Each row is a point on a landscape with many valleys, with its height.
A ball rolls from a point to the lowest of its 3 nearest points, and stops where none of them is lower. Distance is the straight distance between rows; heights are no part of it.
Q241 (h 13.6): [-23 -16  47 -48  54  12  -8  58]
Q797 (h 24.0): [ 16  29 -19  34 -63   9  -1 -64]
Q66 (h 28.7): [ 66  25  17  10 -74  38   7 -48]
Q463 (h 17.1): [ 37  23  29  -3 -46  23   7 -43]
Q364 (h 23.6): [ 34   5  70 -45  -2  21  26  -9]
Q495 (h 16.1): [ -9  12  24 -11  -5   8  14 -15]
Q841 (h 9.9): [-22   9 -11  10 -11  -5   9 -23]
Q48 (h 10.3): [ -8  13 -66  57 -34 -29  18 -57]
Q748 (h 11.6): [ -2  16  10   1 -18   6  11 -32]
Q585 (h 63.2): [-17 -19 -55  22  40 -40  -9  40]
Q375 (h 40.8): [ 47  31 -12  39 -88  31  -4 -59]
Q700 (h 55.0): [-25 -15 -45  18  32 -28  -2  31]
Q354 (h 45.2): [-28  -2 -33  22   5 -16  12  -4]
Q429 (h 34.0): [ 28  30 -49  58 -87  11  -4 -80]
Q388 (h 23.9): [ -1  20 -18  25 -40   0   6 -48]
Q974 (h 42.3): [-19   4  28 -17  15   7   9  12]
Q379 (h 13.1): [ -1 -20  84 -73  64  22   6  72]
Q641 (h 27.3): [ 14  22 -82  72 -68 -26  11 -82]
Q18 (h 20.9): [  0 -11  77 -62  48  20  18  52]
Q762 (h 52.8): [-16 -28 -48  13  51 -39 -25  51]
Q771 (h 37.9): [-17 -32 -41   2  60 -32 -30  59]
Q811 (h 30.7): [-32  -9   3  -9  30  -4  -2  29]
Q110 (h 47.9): [-25 -10 -50  28  17 -30   7  13]
Q206 (h 18.3): [ 23  15  49 -30 -15  18  17 -20]
Q925 (h 22.9): [ 14  24 -11  23 -52  10   2 -58]
Q289 (h 5.0): [-27 -30 -12 -15  58 -15 -29  58]
Q828 (h 24.2): [ 57  14  47 -20 -43  31  17 -36]
Q469 (h 36.7): [  85   28    1   37 -111   54   10  -41]
Q213 (h 30.0): [ -6  -3  66 -54  39  17  16  41]
Q638 (h 37.6): [-31 -11  -9   1  28  -9   0  24]
Q922 (h 43.5): [-26  -1 -38  32   0 -23  12 -15]
Q185 (h 28.2): [ 12  25 -64  65 -72 -12   5 -80]
Q411 (h 14.1): [ 22  19  36 -13 -25  16  12 -31]
Q658 (h 24.1): [  3  21 -24  33 -45  -3   6 -58]
Q888 (h 23.5): [-25 -34   6 -30  69  -3 -38  69]
Q734 (h 31.5): [  7   8  53 -34   6  14  21  -2]
Q988 (h 23.3): [-21 -39 -28  -8  62 -23 -36  62]
Q918 (h 24.7): [-11  15 -43  35 -33 -16  11 -53]
Q672 (h 49.5): [-32  -9 -25  14  19 -18   4  18]
Q946 (h 39.5): [ -1  -1  61 -46  23  14  18  20]
Q609 (h 34.1): [ 72  28  10  25 -92  44   3 -47]
Q732 (h 35.9): [ -4 -42 -38 -10  77 -50 -57  65]
Q726 (h 6.5): [-28 -24  27 -39  59   4 -22  62]
Q851 (h 27.2): [  9  -8  82 -64  37  17  27  35]
Q979 (h 16.5): [-28   1  -1   3  10  -5   6  -4]
Q472 (h 13.2): [-26 -17  31 -33  46   6 -11  52]
Q556 (h 20.7): [ 36  25   6  18 -62  19   1 -53]
Q99 (h 23.7): [  5  19 -78  68 -52 -31  12 -71]
Q370 (h 66.5): [-30 -21 -28   2  43 -18 -14  45]
Q267 (h 4.5): [-33 -19   4 -20  46  -3 -13  48]
Q940 (h 8.8): [-14 -16  65 -60  58  18  -2  66]
Q867 (h 25.1): [-25  -9  35 -32  36   9   2  39]
Q877 (h 11.5): [-22 -27  44 -55  70  10 -31  77]
Q328 (h 37.4): [ 79  15  30   0 -69  41  15 -41]
Q796 (h 32.0): [-16 -48 -12 -30  79 -27 -59  72]
Q232 (h 33.2): [-19   4 -60  45 -15 -32  20 -30]
Q711 (h 25.8): [  5  20 -44  48 -57  -8   2 -67]

Where does a ball stop that starts at each point below?
Q354 | Q48
Q495 | Q841
Q867 | Q726
Q796 | Q267
Q711 | Q925
Q556 | Q841
Q888 | Q267
Q185 | Q48
Q206 | Q841
Q429 | Q925

Write out the way that a ball takes from each point below.
Q375 | Q556, Q463, Q411, Q748, Q841
Q974 | Q495, Q748, Q841
Q771 | Q988, Q289, Q267
Q732 | Q988, Q289, Q267
Q110 | Q354, Q922, Q232, Q48
